Each row is a point on a landscape with many valleys, with its height.
From any point a ball rolls to the lowest of the 2 points nearest to it. It stops when none of these is lower. Distance is the straight distance between rows; heights are no part of it.
q_118: [ 40  16  52  20  14 -42   7  -7   7 -45  46  35 -10  -7  11 -29 -32  41
 -12 -51   3  26 -27   7  41  -2  14  17   1  -5  -1  12   9 -15  33   2
   3  55 -18 -12 -11  -4  -9 -34]  (h 606)
q_659: [  4  -7  11  17 -21  31  -2  19 -26 -47  -5 -33  13   6 -21   9  -6 -29
  32  13  -3   6 -23  29 -13   6  55  -5   7  22 -21 -22  34 -10   1  -9
 -19 -11 -20  30  -9  53  16   6]  (h 429)
q_841: [-13   1  13  11  -4  22   4  29 -16 -58  -4 -41  -5   9 -14   3 -13 -18
  29   3  -6   1  -7  34  -7  11  48  -7   8 -14  -5  -5  28   4  -1  -3
 -19 -23 -10  24 -10  30   1  -2]  (h 395)
q_617: [-34   2 -23 -25 -11  17 -25  25 -10  13 -11 -14  27   2 -10  -7  21 -11
  -7  27   6 -22  12   5 -14   3 -35 -22  -5 -10  28  10 -16  -6  -6  14
   5 -19  10  -5   3  23  -8  10]  (h 316)
q_323: [  5   0  -3  34 -26  22  10 -13 -10 -42  17 -14  15   3   0  11 -22   0
  60  14 -11  12 -10 -22  -6   3  47  16   4  -8 -40 -30  30  12  -5  -1
 -27   1 -22  28 -38  24  23 -24]  (h 256)
q_479: [ -5  -8 -53  29 -39 -20 -11 -17 -17   1   7 -10  39  25  14  29  -6  16
  22 -16   2  -2   4 -10  12  -3  -8   9 -30 -24   7   1   7  37  -5  -7
 -14 -10  13  -1  -3 -28  19 -20]  (h 179)
q_103: [-33   5  21 -17  -9  33  -9  35   1 -18  -2  -4   9  34 -21   4  -1 -17
   8  36   0 -23 -37  26 -58  -3   8 -36  10  40 -15 -17  36  -8  17 -10
 -17 -19  19   3  -8  57  24  24]  (h 506)
q_189: [ 19  14 -24 -14   2  31  -1  48  -6  -4   1  -9 -19  -2 -28 -29   9  -2
   2  -1  38 -25  39 -38  30   7 -61   7 -36 -35  -2 -24  -5  58  19  42
 -18   9  12  -9 -21 -17 -16 -19]  (h 149)
q_765: [-14 -12   8  36  -6  28  18  30 -22 -29   0 -23   7 -13  -9  11  -2 -11
   7 -40 -43 -33 -13  24   8  10  40  12  18 -46  -2   1 -43  14  12 -11
 -49 -64  13   6   3 -15  -8 -25]  (h 325)
q_634: [  0  -8 -26  11   6   5   4 -24  -4  23 -18  -7   1   6  -8   8  -3  17
  -8 -26  30 -38   5 -34  52  16 -57   7 -33 -29  -6  -7 -39  20  11   6
  22 -31  -1 -16   7 -44 -16 -25]  (h 251)
q_457: [-31  11  25  -7  -3  34  -3  61  -2 -38  -9 -15  -6  31 -20 -15  -9 -30
   7  19   0 -34 -33  43 -34   6  27 -37  12  15  -3 -14  26   4  26   4
 -26 -14   9  24  -2  47  15  22]  (h 541)
q_240: [ -4 -14 -29  21  10  34  31  24 -29  -7  -7 -15   7 -23 -17 -19  -6  24
 -31  -6 -29 -68 -15  -3  34  -4 -11  27 -10 -32   3 -22 -52  13  20  -9
 -34 -77   2  25  -2 -28 -13 -19]  (h 255)
q_830: [  8  -3  34 -24   8   2 -24  78 -16  -4  10 -34  -2 -13 -10  -1 -11 -12
  -7  -8  10 -13  20  60   5 -10   6  -6 -23   7  56  12   6 -18  -7  12
  13  11  11 -22  -3  26  -9  13]  (h 698)
q_852: [  1 -22   7 -14  -5   8 -10 -35 -22  -3 -28  22  19  -2  -8  28  34 -26
   3  11 -20  23 -17  -2 -43   6  34  -2  43  50 -18 -28  16 -50  -8 -35
   9  14 -22  -8  10  16  13  43]  (h 371)
q_695: [  1  -8 -24  11 -29   4 -25  20 -23 -18  22 -26  34  18   0  25  -3  -9
  43   8  -8   2   8  15 -12  -6  34  13 -13   4  14  -3  27   7 -10  -2
 -25  -6   5  18 -21  27  28  -6]  (h 441)
q_127: [ 30  14  49   3  15 -35  23 -46  61  20   8  25 -51 -42  14 -47 -13   1
 -16 -13   7  34  37  11   7 -11 -12  28  17  14 -27  10  15 -15  -1  24
  -4  59 -25  -5 -11 -33 -31  27]  (h 190)
q_603: [ 29  12  39 -20  33 -10  24  37 -12 -41  15  19  -5  13  13 -39  -2 -16
 -11  17   3  38 -21  20   1   5  22  22   8  53  -8   7  46 -17  26  -5
  21  44 -24  -5  37  23  -9  14]  (h 573)
q_467: [-29  11  15  11   0 -19   9 -41  10 -26   9  22 -23   9  -1   6  33  13
  -5 -36 -24  12 -12   4  14   9  15  -8  43 -39  -7 -23 -29 -37  30 -18
  10  13  11 -16 -22  11 -23  -3]  (h 724)
q_669: [  0  20  27  32  -6 -30  36 -16  18  -4  18   8  -3 -16  45  -7 -21  11
  37 -27  21   8   2  -5  18  14 -12  21 -10 -31 -29   5  35  25  13  30
  -1  41   7  15 -28 -25   7 -10]  (h 140)
q_236: [  7   1  -7  37 -10 -36   4 -37   5  54  -2 -19  10 -24  50  -9 -25  11
  -6 -54  19  13  11   6  44  12  -5  -3 -30  -7 -41  17  12  37 -15  36
  -6  18  10  -6   5 -63  33  -6]  (h 181)
q_776: [ 26  -3  49   3  25  13  -1  48 -20 -58  -2 -14 -32  -1 -24   3 -24   2
 -10 -28 -24  13  -5  52   6  -2  52 -14  16 -16  23  -3   0  -7  20 -28
   2  -3 -19  -8  16   6  -5  -4]  (h 686)
q_715: [  2   6 -29   9   6  39   9  41 -20 -17  -9 -11 -13 -12 -10 -32   8  21
 -14   5   1 -66  19 -18  26   4 -45  27 -24 -37   5 -31 -34  37  16   9
 -25 -49   8   6  -8 -20 -16 -24]  (h 211)
q_52: [  4 -13 -63  39   0  -8 -10 -35   8   6   6  13  37  29  10  22 -18  33
  22 -16 -25 -21  -9 -41   6   8  18   6 -16 -31   0 -11  -8  37  17 -26
 -12 -26   7  12 -10 -31  13 -38]  (h 135)
q_365: [ 14  -8 -43  39 -13 -18  -4 -61  -7  13   4  30  30  16   9  42   5  30
  24  -7 -29   0 -14 -34 -10  17  12  19  -1 -33 -12 -13  -6  -2  -7 -35
 -13   6  -3   3  -5 -28  27 -20]  (h 91)
q_985: [ 25  -5  48 -15  21   2  -2  71 -15 -17  15 -20   4   7   4  -7 -22 -17
  -4   7   1  -2  -7  68  -1 -12  17   6 -17  31  31  22  38 -22   4  -2
  20  22  10  10  11  39   0  20]  (h 660)
q_721: [  1  19   1 -23  -7 -12   7 -45  39  69 -10 -24 -38 -41 -10 -12   5   8
 -22  15  24   3  41  10  16 -36 -23 -23   1 -11 -24   4   4   0 -40  54
   8  18  -1   7  35 -44  -3  31]  (h 204)
q_531: [  7  -8 -55  -4   8  23 -24  30  -1   0  11  -1  35  14 -24  19  -3  -9
  -5  27 -37 -39   5  -4 -25 -18  27 -18  -9  19  42  -2 -38   5 -23 -24
 -41 -62  17  35  13  21   4 -25]  (h 378)
q_231: [ -3  15  12  34 -12 -14  25  -2   0 -54  29   0   3  -4  37  -8 -30  15
  59 -21  -1   9 -22  -3  23   9  13  23 -13 -30 -24  -7  38  23  10  16
  -7  11  -2  20 -39 -10   8 -23]  (h 191)
q_577: [ 21   6  48 -11  19  28  13  59 -14 -52 -23  -9 -40  19 -41 -27 -17 -48
  -6 -11   0  -2 -29  54 -19  19  54 -21  27  26  -9 -25  16  18  44 -19
 -12  -3   8  18  26  40 -11   6]  (h 607)
q_522: [ 11  -4 -55  15 -19 -17 -27  -2 -16  12  19 -14  38  27   1  46  -1   3
  44  17 -35 -18  12   5 -11 -19  16  10 -15  -3  26 -17   2  11 -20  -2
 -26   0  11   6 -10  20  29 -15]  (h 411)
q_14: [-27  26 -19  10  -8  20   5  27  16 -17   6 -19  12  22  16 -11 -10  10
  29  17  13 -34  31 -64   6   3 -32 -17 -31 -47  -9  -5   6  60  10  10
 -17 -18  16  25 -35 -19   4 -37]  (h 339)
q_996: [  5 -25 -44  26 -15 -19 -19 -75  -6  37  -3  13  35  20  12  41  -8  22
  -8 -20 -14  -4 -22 -23  14  19  -1  17   2 -23  -7   9 -26   5  -4 -35
   9  -9   5 -12  -1 -36  11 -19]  (h 50)
q_538: [-28   4 -19 -46  11  21  40 -31  63  29 -27  25 -13   4   0 -24  22  -3
 -29  44 -17  -5   5 -29 -48  26 -18 -30  30   9   4  22   2   8   4 -35
  13 -16   6  -2  -8   1  24  24]  (h 635)
q_555: [ 12  18  -9  -8  -5  16   1  35   1 -17   9   7 -26 -19 -20 -24  -8   3
  -4 -33  45  -3  31 -21  33   8 -38  -1 -18 -41 -14 -10  -8  42  18  31
 -11  28  10 -21 -23 -25 -16 -25]  (h 113)
q_392: [ 22   4 -38  12 -12 -30   4 -48   8  54 -12   9  26   3  12  39   6  16
  21  21 -17 -10  21 -35 -17 -10 -12  11 -26  -6   7   5   5  22 -29   1
 -32  14  11  13   0 -23  33 -21]  (h 358)
q_576: [ -1 -24 -49  20  -8  -2 -34 -17 -15  -3   9  -3  27  13 -22  34  11  19
 -11   5 -32 -15 -20  -8 -15  -3   9   0   3  -7  29   0 -40  -2 -11 -32
 -21 -56   2   7  14  -8 -13 -19]  (h 296)
q_702: [ -3   5 -20 -28 -12   2  17 -52  14  57 -26  -4   4 -11 -10  10   5   3
 -21  18  14   5  20 -29  -8 -10 -34 -11  -5 -22  10  27 -18   8 -30   6
  25 -13   4   8   5 -17   0  -4]  (h 200)
q_122: [-46   3  13 -35   0  18  22  11  33  14  -7  24   0  25   9  -1  18  -9
   2  49 -10  -9 -28 -19 -67   6 -19 -35   4  41 -14  -9  30   1  19  -5
  -9  -9  16   0  -9  40  52  38]  (h 583)
q_306: [-16 -10  -7 -37  -5   3 -31  15 -10  49  -3 -14  19 -12 -14  19  16 -15
 -18  20  28   0   9  32   2 -17 -29 -21   2  16  21  34 -23 -39 -32  14
  47  -5  22 -34  10  13 -14  26]  (h 284)
q_926: [-29   5  29 -12  -8  31   8  24  11 -14  -3  15  -5  44 -12   4   1 -14
  28  48 -10 -16 -36  -5 -57 -12  -6 -33  10  63 -37 -31  41  -5  18  -5
 -25  -7  14  -2  -9  60  47  23]  (h 542)
q_95: [ -5   6   4 -25  -1 -21 -21  -3   1  19 -25  -1 -33 -35 -14   6   3  -9
 -37   8  12  33   5   1  11 -10 -27  -9  20 -17   8  16 -36 -13 -11   9
  48  27 -10 -45  24 -11 -21  21]  (h 410)
q_354: [  6 -11  24   9  12  -4 -18  28 -19 -45   0 -20 -24 -14  -2  15 -14   7
  -9 -20 -27  16  -3  47   6   4  21   1  10 -29  25  -3   5 -13   1 -18
  16   4 -15 -29   5   1 -17   2]  (h 718)
q_974: [-11 -19   5  22 -14 -10 -21  -5 -24 -27   3 -31   2 -14   8  39  -4  13
   0 -28 -24  29 -26  43  15   4  21  11   8 -13  23   8  20 -20 -18 -23
  12 -10 -22 -22   1 -10   0  10]  (h 747)
q_220: [-23   2 -14 -29   7  -2 -15   1  -3  17 -26   4 -13 -11 -16  -8  19  -9
 -25  26   8  15   9  -5  -6  10 -28 -19  35 -15  25  11 -29 -16  -1 -10
  43   6  -2 -30  19  11 -20  33]  (h 370)
q_440: [-38  15 -20  -9 -15  16 -12  13  -1 -13   1 -12  25   7  -3  -1  11  -7
  10  22   2 -13  -1   0 -25   6  -1 -21  16 -10  17  11  17   8   0   0
 -14 -18  -3  10 -10  24   2   5]  (h 348)
q_907: [ 34  21  49  22  24 -39  33 -14  14 -35  35  26  -8 -25  35 -17 -25  27
  24 -34  -8  26 -29  10  34   9  19  34  -7  -6 -13  11  26 -16   7   3
  19  49 -28   0  -5 -14 -10 -20]  (h 637)
q_719: [ -8   8  -9  34 -27   7  14 -10   2 -45  33  -9  17  10  18  15 -21  18
  64 -14  -8   2 -18 -12   8  10  30  16  -3 -32 -35 -17  31  17   3   9
 -18  -4  -7  14 -40  -3  27 -35]  (h 225)
q_16: [-19 -15 -33 -33  -3  28 -35  21  -6  26  -2  -5  30   9 -29   9  13  -6
 -27  25  13 -33   3   1 -13  -3 -36  -2  -6  23  41  16 -39 -30 -26  -4
  16 -52  12   1  14  22 -11  -3]  (h 278)
q_428: [ -5 -15 -28 -29 -11  12 -32  -5 -13  46  -2 -26  21   1 -23  30   1  -2
 -12  17  29 -12  15   4  16 -16 -43  -2  -9  21  41  20 -56 -29 -42   5
  28 -35  21 -20   7   6  -8   3]  (h 238)
q_775: [  4   0 -40 -12 -26  -7 -18  -7  -2  55   5  -8  28  11   3  22   2   4
   8  17  27  -6  36 -24   3 -29 -25  -7 -39  13  21  25 -17  10 -38  20
  -1  -9  28   0  -6   2  19 -14]  (h 299)
q_348: [-10   1 -52   2   3  26 -13   9   7   9 -16   9   9   3 -10   4  -1  18
  -3  24   5 -29  11 -54 -14   0 -30 -12 -25  -4  21  14 -28  21  -9 -20
  -3 -47 -10  37 -13 -14 -12 -44]  (h 288)
q_37: [ 13  25  27  37   5 -42  23 -33  36  16  25  12 -12 -24  40 -15 -24  14
  17 -55  27  -7  10   3  42  19 -11   8 -25 -30 -35   5  22  27   5  38
  -6  54   6  13 -17 -44   8  -8]  (h 99)
q_794: [ 25   8   5  -2   3 -10 -13  10   8   4  10   9 -26 -29  -2  -5 -11  12
 -15 -39  38  16  16 -13  45   2 -28 -12 -21 -40 -20   5 -13  36  11  31
  10  43   5 -36  -4 -33  -6 -25]  (h 67)
q_15: [  4   2  44   4  13 -11  -6  24 -14  10  19 -10  22 -13  33 -13   3 -15
  21   8  17  23  -6  29 -13 -14  14  25 -23  46   5  29  41 -28 -27  17
  21  32 -13  19   7  16   5  21]  (h 715)
q_656: [-31  11 -22   9   1  31  -4   8   7 -27   1  -5  10  12  -2 -11  15   8
   6  15 -10 -24  -1 -14 -12   9   7 -16  21 -33   3   2  -5  15   1  -8
 -18 -41   3  16 -18  -3  -7 -28]  (h 377)
q_270: [ -4 -12 -28  35 -34 -33  10 -30  -4  40   6 -14  28  -2  34  15  -7  11
  14 -35  25  13   4  -5  29   2 -14  10 -38 -11 -23  13  10  41 -16  24
 -13   7  18  -5  -4 -42  29 -19]  (h 217)
q_255: [ 17   4  45 -19  23 -27  27 -13  29   0   4  30 -43 -23  10 -35  -1  -6
  -9   0   7  48  26   3  -9   5  13  27  33   8  -9   9   4 -17  18   4
  17  60 -14 -14  -9  -6 -11  41]  (h 270)
q_553: [ -9 -25 -57  23 -19 -14 -21 -39  -5  36 -18  -6  36  19  -4  18 -22  14
 -26 -31   5 -14 -11 -18  44  24 -15  18 -20  -4   9   4 -45   6   6 -31
  26 -30  -5 -10  16 -44  -4 -19]  (h 97)
q_536: [ 17  27  46  12  11 -31  23 -20  24  28  -4   4 -25 -46  21 -38 -14  -9
  16  -7   5  37  27  12  -9  -7  -9  28  -2   4 -25  16  30   0 -16  28
  -6  49 -32   7  -3 -28 -11  22]  (h 115)
q_918: [ -8 -19  22 -10   7   7  18 -29 -18 -22 -33  27   1   0  10   0  24 -17
   6   5  -9  36 -13  -1 -25  15  34  -1  40  32 -25 -24  23 -46   7 -25
  23  10 -26  -8   9   9  -1  45]  (h 409)
q_411: [  6 -17  37  -5   4  31   8  38 -10 -17  14   2  27  20  17   2  -6 -31
  21  15  12   9 -40  38 -25  -8  13  30 -15  87 -28  -5  57 -57   2  -1
  18  27   9   9  25  41  18  16]  (h 570)
q_462: [ 10 -19 -71  13   4  -1 -29   1  -8   7   5  -4  23  10 -14  40   0   9
  -2  19 -49 -32 -10 -15 -15 -16  15 -13 -19  12  50  -9 -40   3 -20 -33
 -35 -61   4  31  13  12  -2 -33]  (h 340)
q_353: [ 33  -2  47  -2  24  22  11  38 -25 -64 -20 -19 -32   5 -26 -11  -5 -31
 -15  -7 -19  10 -19  60  -6  13  64 -19  35  21   9 -10  12  -8  23 -30
  11  -5  -7  10  20  34 -13  13]  (h 646)
q_995: [-11   4  14  -8  29   5  -5  11  -1 -42  -1  34 -52  28  -9 -24  24 -13
 -11  -6  11  19   6   4  -5  17  48 -23  75   9 -12 -26  -7 -20  45 -18
  -1  12   7 -21 -24  20 -26  25]  (h 783)
q_567: [-24 -14 -43 -14  17  30 -23  30   1  -2   5   9  28  -4 -27   3   8   0
 -33  31 -15 -58  -5 -17 -27 -13   3 -17 -18  29  36   6 -35  -7 -11 -11
 -28 -71   6  39   1  21  -1 -29]  (h 372)
q_280: [-14 -13  37 -31  14  15 -17  29  -8 -50   3  33 -56  24 -25 -31  16  -1
 -39 -24  19  23  11   7  -3  11  47 -18  71  20  -8 -16 -25 -14  48 -24
  -5   3   6 -28 -20  23 -40   4]  (h 802)
q_298: [ -9   0  45   2   3  34   7  64 -21 -36 -23 -32 -20  16 -28 -16 -13 -51
   9   2   4 -28 -34  61 -22  16  49 -33  15  21  -2 -22  15   3  35  -2
 -15 -22  17  22  18  52   5  16]  (h 572)
q_997: [ 12  13  61 -12  28 -23  11  12  17  32   2  18  -9 -16  18 -50   2 -30
   6  20   9  33  -2  29 -23 -10  -9  18  -6  47 -15  21  29 -14   6  22
  16  51 -16  -5  32   8  -3  49]  (h 659)
q_836: [-10   0  -6   3 -21  29 -14  24 -13 -25  13 -14  31  21 -15  12  -7 -23
  47  29  -2 -11 -16  14 -26   1  38   0   0  27 -12 -15  44 -10  -3   0
 -21   0 -11  33 -24  50  37  12]  (h 459)
q_802: [ 15  -5 -68  14  -4 -18 -34  -9  -9  26  13  -7  31  29   0  42   2   9
  24  27 -39 -26  15 -18 -10 -17   0  -2 -24  10  46  -4 -14   6 -21 -20
 -17 -17  16   8   3  18   9 -26]  (h 383)
q_709: [  3 -13 -29   1  -8  -7 -40 -40 -32  10  -4   7  29   7 -18  49  28   3
  -5  19 -31  13 -10  -4 -27  -3  10   7  34   8  22  -2  -9 -29 -29 -29
   2  -3 -13  -1  16  14   6  13]  (h 289)
q_904: [ 20  -2  62 -27  31 -19  36  16  16 -11   1  29 -11   0  20 -51  -1 -34
   5  14   0  41 -17  14 -14  12   1  38   3  62 -22   6  37 -18  12  14
   9  45 -26  -1  55   0  -2  39]  (h 623)
q_30: [ 51   8  62   8  15 -32  -1   7   1 -43  39  22 -10  -4  -1 -12 -43  40
 -34 -41   7  45 -18   2  22 -20  11  14  12   0  10  20  -1 -14  20 -11
  15  36 -32 -34   4  -6 -13  -7]  (h 569)
q_313: [  9 -20  36 -11   6  15  13  15 -20 -18  -1  10  18  10  16  -3  15 -26
   3  17  -1  28 -44  38 -13  -8  20  14   5  80 -18 -14  50 -55   2 -18
  30  26 -11   2  42  27   4  28]  (h 526)
q_982: [ 31  11 -14  14 -26 -29   9 -46  26  61   4  -2  18 -14  18  27  -1  -4
  22  17 -16   0  42 -41 -21 -15   0  13 -33   2  -9   4  17  32 -39  25
 -46  36   5  19  -9 -27  34  -6]  (h 382)
q_968: [ -8  -6 -64  -7  13  29 -24  24  10  12  -8   5   2 -13  -4   6  -5   7
 -17  29  -6 -45   5 -54 -14  -8 -22  -4 -49  30  32  -4 -29  23 -11 -17
 -18 -65  -4  50 -10   3 -13 -45]  (h 323)
q_435: [-22   9 -38  -5   1  25  -5  25  22  -1 -12   1   9  17   2 -10  -1  12
   8  20  12 -45  19 -70  -7   2 -34 -13 -37 -16   2  14  -6  50  -2  -6
 -20 -44   5  33 -23 -17  -1 -42]  (h 315)
q_835: [ -9   2  34  -7   6 -13   1  15  -4  19   4   2   2 -19  15 -20  16 -19
   1  19  19  24   3  27 -26  -8  -6   7   0  24   2  21  33 -14  -2  14
  15  38  -8  -2   6  25  -1  44]  (h 688)
q_894: [  3   2  -3 -23 -24  -9   0 -62  33  76 -19  -9  -7 -30  -9  10   9   1
 -35  27  16  11  27  -3  -5 -28 -18 -13  -1   3 -11  27  -1 -14 -47  25
   6  13  -3   6   7 -28   9  30]  (h 145)
q_766: [-13   3 -29 -19 -16   7   0   5  -9  49   1 -29  14  -3   7   7   7  -3
  14  -1  40  -5  41  -3  31 -33 -35 -13 -46   6   7  14 -16   5 -30  46
   9 -16  33  -4  -3 -13   1 -13]  (h 266)
q_384: [-24   6   1 -42   5  -2  29 -37  47  32 -28  19 -19  -2   4 -20  20   4
 -25  30  -9  -4  27 -21 -20  16 -24 -19  45 -14   9  18  -3  -5  11 -12
  30  -5   0 -12 -17  -4   3  31]  (h 654)
q_807: [-18  15  19   8  11  -3   7   3  12 -49   7  20 -42  21 -15 -18  29  -1
 -14 -15  -4   1  -1  -8  -1   3  40 -28  56 -12 -12 -40 -34 -20  40   1
 -24   1  13  -8 -26  36 -42  -9]  (h 762)
q_134: [-43   6   0 -28   2   9  31  -3  18   9 -13  26  -9  20   4 -22  28  -6
  -6  34  -8  -7 -15 -17 -53  21 -14 -39  36   9  -2   3  24   4  17 -11
   3 -13   7  -7  -4  27  22  32]  (h 610)
q_315: [ 25   8  57 -32  25 -23  20   4  24 -10  22  52 -44  -4   7 -44 -12  -1
 -30  -9  35  64  25  -3  -5   1  20  32  34  20 -14  27   3 -17  29  -9
  20  53  -7 -14 -10  -3  -6  25]  (h 324)
q_737: [ 17   6  18  25   4 -45   9 -22  25  46  13 -11 -20 -34  49 -28 -29   8
   0 -49  18   5  11   7  41  12  -6  -7 -26 -22 -42   5  16  28 -15  42
  -5  35   8  -2   1 -58  16  -5]  (h 143)
q_761: [ 21   1 -22  -2  24  12  11 -13 -12  28 -18  -2 -21   2 -28  -7  10  10
 -14 -29  34 -44  21 -34  61   4 -60  11 -48 -25 -25 -20 -41  36  17  36
  20  -2   3 -25   7 -36  -4 -24]  (h 224)
q_205: [  5 -18 -17  -7  -3   7 -32 -31 -26   4 -13  16  25   5 -19  39  42 -16
   4  25 -33   1 -19  -8 -44   1  24 -13  35  37  10 -23   4 -40 -16 -28
   4   7 -19 -11  19  34  23  23]  (h 330)
q_527: [-29  14  15  12  11 -18   9 -39  13 -42  -2  15 -38  11   6  -7  61   5
 -20 -24 -17  -5 -20 -20  11   0  33 -42  55 -25  -7 -34 -48 -23  38 -10
 -25  -9  18  -9 -14  37 -47  -8]  (h 745)
q_780: [ 47  -4  34 -18  32  13  34  30 -18 -54  -1   3  -6  21  15 -32  -4 -14
  -6  12 -12  43 -32  27  12  10  35  13  22  63 -25 -21  50 -26  26  -6
  18  24 -16  -2  48  30 -16  10]  (h 527)
q_804: [ 26  10  27   3   0 -43  -3  12  12  -1  19  21 -24 -39   9 -14 -28  20
  -9 -39  29  30   4  -2  25  -6 -18 -12  -8 -32  -8  19   1  24   5  27
   7  43  -4 -22  -8 -32 -12 -11]  (h 121)
q_847: [ 20   2  48 -11  24   9  -8  59 -12  -5  23  -7  11  15  14  -9  -9 -15
  -2  27   9  -3 -30  65 -10 -12   4  23  -7  62   3  26  52 -38   7   1
  32  25  16   2  21  39   2  26]  (h 622)
q_874: [ 32  10  46  -8  15 -28 -11  26  -1 -28  10  15 -17 -19  -2 -17 -23   8
 -36  -9  20  56   0   8   2 -17   6  -2   9   9  19  31  12  -4  15   0
  27  37 -29 -29   8   7 -20  15]  (h 515)
q_172: [-21  15  15  -8  -1  -3  31 -37  27  11 -12  16  -8  -6  14  -7  18  11
   1  19 -13   4  26 -24 -27  11 -11  -3  44 -34 -10  15   8  -6   4 -10
  16  17  -1  -2 -25 -11   6  22]  (h 672)
q_856: [-26 -16   3 -34  -3   4 -34  12  -9  29 -21   0   1   1 -14  16  17 -19
 -27  24   9   4  -6  26 -12   5 -29 -16  24  20  24  15 -10 -39 -10  -6
  43   3   8 -31  16  27  -7  46]  (h 328)
q_980: [ 21  22  37  14   9 -41  17  -8   3  13  13  10 -29 -44  25 -29 -17   5
  10 -14  13  39   8   5  14 -10  -9   5 -12 -10  -2  24  18  16 -17  33
  11  51 -15   1   7 -23 -12   5]  (h 41)
q_273: [ 13  11 -31   7   6  25  15  42  -1 -11  -4 -22 -13  16 -10 -37   9  12
  -5   3  17 -61  32 -45  26   7 -55  15 -44 -34  -1 -30 -17  63  15  24
 -21 -23  11   5 -10 -15  -9 -34]  (h 180)
q_374: [ 13  12   5  28 -34 -23   9 -41  27  54   8 -13  15 -20  16   1  -9 -14
  33   0   6   8  42 -20 -21  -8 -10  23 -38  10 -35   4  39  22 -45  44
 -47  43  -9  39 -14 -36  23   0]  (h 406)
q_667: [-13  -3   5  28 -11  22  10  36 -14 -47   2 -35  -8  -1  -6  -4 -17 -11
  33 -29 -29 -16 -10  37  -1  12  49   1  -3 -44   1  -5  -5  21   8  -5
 -36 -46  -3  19 -15   4   0 -17]  (h 359)
q_655: [-22 -24 -17  22   2  36  15  26 -27 -13  -3 -14   9 -18 -19   0   0   7
 -15 -34 -36 -44 -18  28  15   0  15  19   0 -36   8  -8 -55   8   6 -18
 -44 -80  13  14  13 -28 -13 -20]  (h 294)
q_526: [-15   1 -21 -14   7  12   5 -25  15  17 -27   7  -5  -7  -9  -3   7  18
 -21  15   3 -12  12 -39  -3  11 -45  -7   9 -37  14   8 -36   3  -2  -9
  27 -21   0   6   0 -13 -26  -9]  (h 242)
q_520: [-27  30  -5  27 -17  14   9  26  17 -48  20  -9  -4  26  23 -17 -20  13
  44 -11  -2 -34  12 -25  20  14  -7   6  -6 -58 -29 -17   4  49  29  20
 -23   0  17  24 -47 -15  -1 -31]  (h 364)
q_601: [ -8 -22 -40  -2 -11  -6 -44 -27 -19  20  -3  -4  30   9 -18  46  10  10
 -19  18 -14   1   4 -11 -16  -9 -12   2  13  -2  35  10 -27 -21 -35 -35
   3 -27  -1  -6  16  10  -7   4]  (h 249)
q_899: [-20   1   7  -1  -8  -4  27 -81  35   3 -11  29   0  11  15  17  24  21
  -3 -10 -30   3  20 -22 -16  18   3  13  35 -28 -14  -2  -9 -28   1 -28
   5   8   6   9 -24 -12   9  -9]  (h 690)
q_998: [  2 -35 -18  30 -21 -15 -29 -46 -26  -3  10  -9  11  -8   5  56   4  22
  -4 -26 -38  33 -40  15  12   2  19  28  18 -15   3  -3  -4 -32 -27 -34
   1  -4 -22 -30   4 -19   8  11]  (h 770)
q_973: [-11 -29 -42   9 -17  -8 -19 -19 -14  22 -14 -35  20  -3 -10  23 -13  10
 -35 -30   1  -8 -22   3  54   6 -29  22 -32  -8  19  -2 -57  -2 -14 -10
  28 -37   0 -37  20 -38 -12 -10]  (h 141)
q_445: [ 29   8 -45  -9  -8 -26  -4 -35  12  77  -1   4  23  10   1  33  -4   5
   8  28   1 -16  38 -38 -10 -23 -19  -6 -47  10  25  21 -11  27 -32   4
 -14   2  19  23   3   5  27 -26]  (h 331)
q_662: [  2  13 -20 -15  -7   0   0  16 -16  34  -5 -27 -12  -9  -8  -2  11  -4
  12  -4  32  -1  28  -3  35 -19 -45 -21 -52 -11   8  -1 -16  29 -21  61
   5  -1  17 -14  14 -15 -11  -3]  (h 232)
q_790: [ 18   0  37 -17   2 -26 -28  10   3   2   5  22 -41 -30 -11  -6 -22   9
 -46 -18  31  53   2  -7  11 -23  -3  -7  22  -6   4  23 -11 -12   4   0
  36  39 -23 -48   5 -11 -22  10]  (h 466)
q_922: [-14 -18 -33  -7 -17  -8 -25 -24 -17  36 -10 -16  19   7 -16  36  -1   6
 -25   1  11   3  -3  -1  18 -18 -41   9 -20  -6  41  10 -46 -17 -32  -8
  26 -38   4 -17  16 -11 -16 -13]  (h 196)
q_221: [ 18 -18  37 -18  25  24  33   0 -21 -35 -34  14  -6  -1  24 -14  10 -28
   1   6  -1  44 -41  15   4  12  34   6  30  61 -37 -28  35 -42  10 -23
  30  18 -25  -5  42  15 -18  39]  (h 465)
q_971: [ 18   9 -25 -16  15   8  10   2 -12  28 -16  -6 -26  -6 -18  -4  11   0
  -4 -18  37 -15  34 -21  46 -10 -55 -10 -50 -25 -13 -14 -16  37  -1  63
  11   4   9 -21  16 -42  -1 -12]  (h 195)
q_928: [-34  -1  27  12  -4 -16  23 -83  15 -11   2  21 -14   1  22  14  28  19
   1 -34 -31  12 -22  -4   5  16  14   8  34 -32 -15 -24 -14 -46  16 -25
  14  10  -1  -9 -18  -5  -8   7]  (h 708)

Call two points neighbours if one is among the 2 nearest of the other. Go from one point of each pair to the other, from neighbour to neighbour, staying as low as possible. Name the highest point that can't be avoided.
q_980, q_794 | q_804
q_103, q_601 | q_354
q_37, q_996 | q_270

Write out the way that a ball takes from each point below.
q_655 | q_240 > q_715 > q_273 > q_189 > q_555 > q_794
q_995 | q_807 > q_527 > q_467 > q_928 > q_899 > q_172 > q_384 > q_538 > q_134 > q_122 > q_926 > q_103
q_280 | q_807 > q_527 > q_467 > q_928 > q_899 > q_172 > q_384 > q_538 > q_134 > q_122 > q_926 > q_103
q_982 | q_392 > q_445 > q_775 > q_766 > q_662 > q_971
